Points, in no order, along strands that fork, close into loops and pass close to each other.
In the rows, zero is written as 128.
Points whose rows are less than 121 apart are linked; no others are. Some points are linked to none.
rut: [155 184 115 132 122 112 150  81 160  74 168 148 146 114 127 106  80  90
 117  94  93 156 138 110 129]
bal: [103 107 143 182 170 220 145 130 108  98 106  97  87  78  97 123 197 176
 119 142 168 122 125  99  86]
tatok: [125 171 138 121  82 203 168 116 127 143 131 127 148 101 130 129 145 113
 119 175 116 150 133 102 134]
Fuzo: [127  85 135 103 148 107  95 168 141 158 147 165 141 148  93 121 122 141
 205  95  95 124 103 164 110]
sato: [169 179 132  86  77 108 146 143 153 147 162 140 129 144 139  78  89 108
 125 132  72 134 136 143 143]
gubuf: [ 94 122 124 135 118 173 137 123 134  94 123 154 124 117  96 149 112 109
  97 110 163 132 112 129  98]
gid: [101 124 122 138 152  64 167 128 140 106 155 145 142 119 137 166 114 152
 125 138 109 155 113  72 137]
kan: [102  86 106 129 117 143 152 163 100 129 117 117 161 116 174 141 189 131
 101 153 130 137 144  54 108]
tovan: [172 124 127 128 124 126 110 122 159 156 148 133 179 172 179 104 132  69
 160 109  95 110 166  73 144]
Mavu: [112 160 125 116 114  96 116 163 169 116 158 157 130 133 127  95  37 144
 133 131  99 163  99 118 133]
vom: [139  93 125 171 179  51 103 142  73 153 115 111 201 161 165 120 186 117
 134 124 173 115 142 116 142]
Pako: [137 167 134 112 112  71  85 107 142 113 133 175 165 147 124 116 113  95
 167 107 126 125 124 115 142]
gemu: [191 104 107 133 131  63  89 156  82 167 110 142 152 137 182  80 119 137
 116 137 101 165 115 151 135]
Nuli: [102  63 124 147 196 100 130 142  82 141  83 120 167 153 147 130 183 106
 112 125 161 106 168 137 113]
Vobe: [115 158 115 166  89 220 160 127 120 119 120  81 134  67 116 102 210 140
 115 164 163 150 129  56  86]
sem: [122 205 155  73 109 141 117  92 156 152 116  83  71 132 117 122 124 151
 118 137 123  79 134 180 152]
zavu: [ 85 119 159 147 151 131 155 106  89 121  85 120  73 101 129 152 144 156
 101 112 116 133 125 160  99]
mev: [189 156  98  90  67 100 113 132 141 136 137 150 140 148 172  93  88  95
  97 131 105 140 130 117 128]
tuto: [137 160  87  90  43  66 135 154 124 157 129 108 111 106 120 104 101 164
 108 149  80 126 104 156 120]
pena: [120 104 104 101  86  97 152 175 100 166 134 123 158 110 172 157 154 158
 102 184 130 130 128  89 148]
fur: [161 114 124 121 151 120  86 109 175 125 128 147 187 170 127 127 135  80
 171 106 116 123 130  97 146]
ral: [102 116 123 159 114 180 177 151 133 111 156 123  96  92 103 155 114 136
 119 140 154 146 137 157 100]
nugop: [130 125 112  99 101 121  90 163 133 122 104 169 121 120 129 113  78 113
 117 135 142 154 119 167 108]
Zomok: [170  97 103 136 177  83  87 133  99 143  96 116 183 179 178 104 153  98
 143 137 145 104 155 100 148]
Nat: [ 38  69 137 165 159 142 118 113 107 106 114 122 140 129 142 161 194 120
 130  84 161  88 156  85 105]
Sugik: [106 127 148 144 118  62  97 131  48 162  86 128 106 116 114 133 152 141
 101 117 152 100 112 186 130]
tar: [ 60  72 117 179 174  81 125 132  93 112 100 124 160 148 172 141 211 124
 122 107 151 124 159 105 101]
Vegor: [130 151 131 111  99 103 112 128  60 140  75 129 145 121 138 111 148 113
 121 139 139 129 124 166 120]
Nar: [138 117 129 133 144 158 120 127 166  93 146 124  55 113 125 154  72 177
 105 123 144  99  85 123 133]
zol: [ 92 137 138 121 126  98  96  88 147  97 121 172 135 126 145 123 120 117
 164 107 109 147 125  84 129]
bipas: [111 117  86 126 113 133 123  94 103 104  96 100 135 117 170 148 180 120
  91 136 149 121 132  64 110]
rom: [ 96 168 145 129 100 109 164  88 105 120 104 107 132  89 116 140 149  91
 130 101 131 102 158 116 101]
reb: [144  42 137 157 193  96 116 166 116 142 138 152 170 166 135 138 138 111
 165 102 153 138 146 163 122]
kir: [160  64 139 165 163  45 137 202  96 171 166 150 172 172 154 126 123 138
 131 130 156 160 143 157 138]
Fonu: [138  96 133 110 153 152 128 138 199 130 160 126  85 138  97 166  85 177
 133 155 135 119 100 116 133]
lizog: [119 119 174 128 200 147 135  88 167 133 113 103  64 114 113 147 123 187
 144 125 104 105 118 129 147]
legol: [174 185 150  82  89 179 166 139 159 140 166 147 135 119 146  95 142  90
 114 119  75 161 149 134 173]
velo: [136 126 126 104 116 166 108 149 108 154  69 140 130 132 123 146 137 124
 110 158 156 151 126 166 122]
buzum: [136 167 147  71 110 146 105  99 149 127 100 112 114 133 141 119 142 119
 128 134 146  74 128 114 137]
boga: [136  91  54 149  86 101 121 139  73 132 147 149 183 148 169 109 154  77
  99 109 108 176 146 114 117]
tusib: [115 185 104 115  94 167 172 102  83 126 104  78 109  70 115 162 160 181
  87 179 149 132  98 132 131]
tof: [125  97 104 167 100  99 114 166  76 170 180 177 198 118 156 135 144  75
 117 122 100 175 138 119 146]
rodos: [153 122  97  90  71  74 133 163 107 174 117 116 115 133 166 134 122 162
 113 178 117 118 127 128 126]
Kavon: [ 85 117 141 131 128 137 151 113 129 121 134 160 157 120 138 146 139 136
 143 145 107 178 116  70 127]
lepap: [110 137 130 134 121  63 130  90  53 137  89  95  87 125 129 148 153 149
  70  93 107  81 134 163 129]
zedo: [183 210 159  94 113 204 183 114 167 108 159 127 128 122 111  84 139 107
 138 137 120 172 141 138 156]
Sel: [118  71 149 143 153 106 120 162 104 175 135 152 153 128 121  93 136 139
 210 114  88 158 133 176 110]
bod: [ 99  95 100 140 109  97  63 152 117 101 118 168 153 135 136 130 114  93
 124 112 155 133 121 132 108]
Keza: [114  98  70 150 102 118  65 137  96 115 114 162 189 161 166 116 156  75
 135 129 154 152 143  94 118]
nir: [117  90 144 103 152 194  92 135 118 145  89 143  87 143  85 155 119 152
  95 151 140 108 119 165 133]
kober: [ 95 156 160 126 139 108 164 106  97 161  93 100 148 121  99 149 166 105
 163 134 119 110 160 146 121]
Venu: [119  99 160 137 178 104 158 122  78 135  75 130 118 128 145 123 163 147
 145 119 101 161 150 156  96]
lel: [184 100 106 125 127  84  73 158 136 169 146 112 181 181 173  96 139  84
 158 144 133  83 148 100 152]
dib: [ 78  79 139 136 179 172 107 117 139 109 113 110 132 115 123 167 181 120
 138  94 142  37 125  82 136]
gode: [122  77 130 105 140 211 126 128 171 121 124 155 117 139  94 157 115 164
 149 145 139 136  90 155 137]
zozaz: [ 95  96 142 119 119 142  63 119 163  99 142 143  84 118 114 141 101 164
 114 100 140  71  87  93 133]
fek: [134 159 117 105 102 160 134  99 141  98 107 115 138  90 152 146 139 111
 115 155 139 122 123  72 133]
Bozu: [109 115 153 127 138 150 138 100  49 128  92  93  67 100 131 147 146 158
  49 115 119  80 137 154 116]
katet: [113 111 114 144 142  57 104 124 158 119 133 137 107 150 146 128  95 137
 136  91 124  96 134 130  95]
kapov: [ 98  89 148 133 162 119  77 126 158 140 124 123 111 139 139 172 139 134
 108 106 156  53 112  84 155]
Pege: [ 97 140 150 126 118 202 121 114 154  82 122 143  97 107  94 112 124 117
 153  79 166 128 118 151  96]
seg: [108 165 154 139 150  79 143 106 172  93 145 137 116 117 104 164  77 154
 137 124 123 136  95  83 145]
sovu: [141 124 168 106 163 218 113  87 145 107 124 116 116 149  61 146 135  76
 126  55 147  47 127 155 155]
fogob: [153 153 136 114 115 242 128 139 153  78 157 141  85 103  92  86 129 102
 153 106 170 137 123 180 105]
zif: [170 104 147 146 117  47 107 176  85 186 142 138 139 131 140  63 111 171
 136 157 127 193  92 168 150]
simag: [135 195 167 117 173 128 136  62 167  78 139 127  82 108  76 129  78 163
 133 102 129 124  99 112 150]
dos: [111 104 125 156 111  65 123 184 110 164 196 159 177 145 129 126 105  94
 160 119 111 147 125 117 118]
Repem: [ 87 114 165 131 157 142 167 118 103 143  84 140 155 138 107 121 177  97
 155 124 102 143 170 135  82]
Sima: [139 172  96 108  62 144 181 107 119 153 136  67 122 100 132 148 126 183
 108 192  96 150 110 147 141]
Mifim: [108 170 153 120 141 112 101  75 164  84 125 153 102 146 111 138 100  88
 124  61 132  88 116 122 151]
Zelor: [160 161 123 125 136 245 117 132 169 105 168  98  83 110  78 116 117 146
 147 144 178 109 118 196 156]
tafa: [128 160 179 135 157 150  97  58 147  83 145 140  77 136  78 129  83 128
 103  73 124  95 112 148 166]
par: [165 156 129 115 115 174 152 133 198 144 169  76 110 154 104 163 108 152
 151 191 119 138 136 151 155]
bok: [145 164 142 102 104 165 155 140 216 141 184 125 117 127  95 123  74 145
 162 152  95 150 128 142 148]
Mavim: [167 161 117 158 127 152 172 136 122  86 172 114  84  87 107 135  95 132
 131 133 161 144 119 129 105]
noti: [145 146 138 118 135 228 132 117 176 140 141  63 119 133  88 145 128 149
 161 177 151 124 131 179 161]
Remo: [135  93 112 174 140  22 113 178 122 139 164 154 157 162 143 129 100 113
 138 116 157 139 119 131 119]
bepu: [137 177 132 134 128 164 159 133 181  83 191 120 113  92 100 112  83 137
 180 121 138 134 124 123 132]
voge: [146 130  51 160 138  69  91  67 114 111 109 116 133 189 155 135 124  85
  87 118 156 102 155 134 141]
diz: [142 163 108 121 116 116 149 125 136  95 140 171 141 122 121 103  52 132
 114 120  75 184 120 112 130]
Kizi: [199 125  86 106  81  98 108 140  98 150 109 140 144 128 177  86 115 118
  90 130  48 156 137 153 138]
Gedo: [142  98  65 129  90 114 138 113 107 108 108 139 142 126 180 123 109 100
 104 120 104 161 151 106 102]
pakof: [129  93 155 157 159  77 134 159  70 167 113 142 160 140 141 108 168 125
 173 126  94 177 162 157 125]
Kuner: [135 175 129  98  89 118 171 126 154 156 118  72  76 117 113 137 107 172
 125 166 124 107 123 165 138]
Vube: [ 99 171 118 114 100  78 164 137 150 146 136 112 105 118 108 136  81 176
 122 168 111 132 105 141 131]
rud: [118 140 144 144 136 204 155 106 100 126  95  82  81  87 107 150 163 169
  93 168 154 136 119 127 122]
guren: [106 161 126 117 110 121 144 165 205 159 183 144 132 159  91 106  57 170
 155 160  80 151  97 125 155]
ser: [178 200 142 126 129 151 180  86 149  59 158 120 123 112 125  87 127  82
 136  96 133 155 154 116 138]
rerul: [143  70 138 141 178 106 109 166 144 157 130 153 124 168  99 158 113 122
 153  96 137 106 124 170 122]
guka: [131  84 143 134 183 118 131 167 108 157  91 116 122 157 137 147 137 126
 114 140 148  86 154 149 127]
vunuv: [110 104 113 163 150 219 149 117 136 107 105  97 126  95 138 116 198 123
 112 135 164 138 129  53  82]

A tip is a point with one link. Name the tips that can be reached along the links from each point below, in the order of the rows.
zedo => zif
seg => rom, Mifim, Gedo
rodos => tatok, Vobe

A fork is a point with three links, a tip a point with one. Leave the first point through the second and follow the links. Name the first fork or tip that comes.
Nuli, tar => velo
nir, gode => Nuli
bok, guren => zif
Zomok, lel => Mifim
zif, gemu => bok

How many points has the smallest loop of links through each point below? Write - if it is on no loop.
dib => 22
Kuner => 10
bok => 10
Venu => 20
tusib => -
Kizi => -
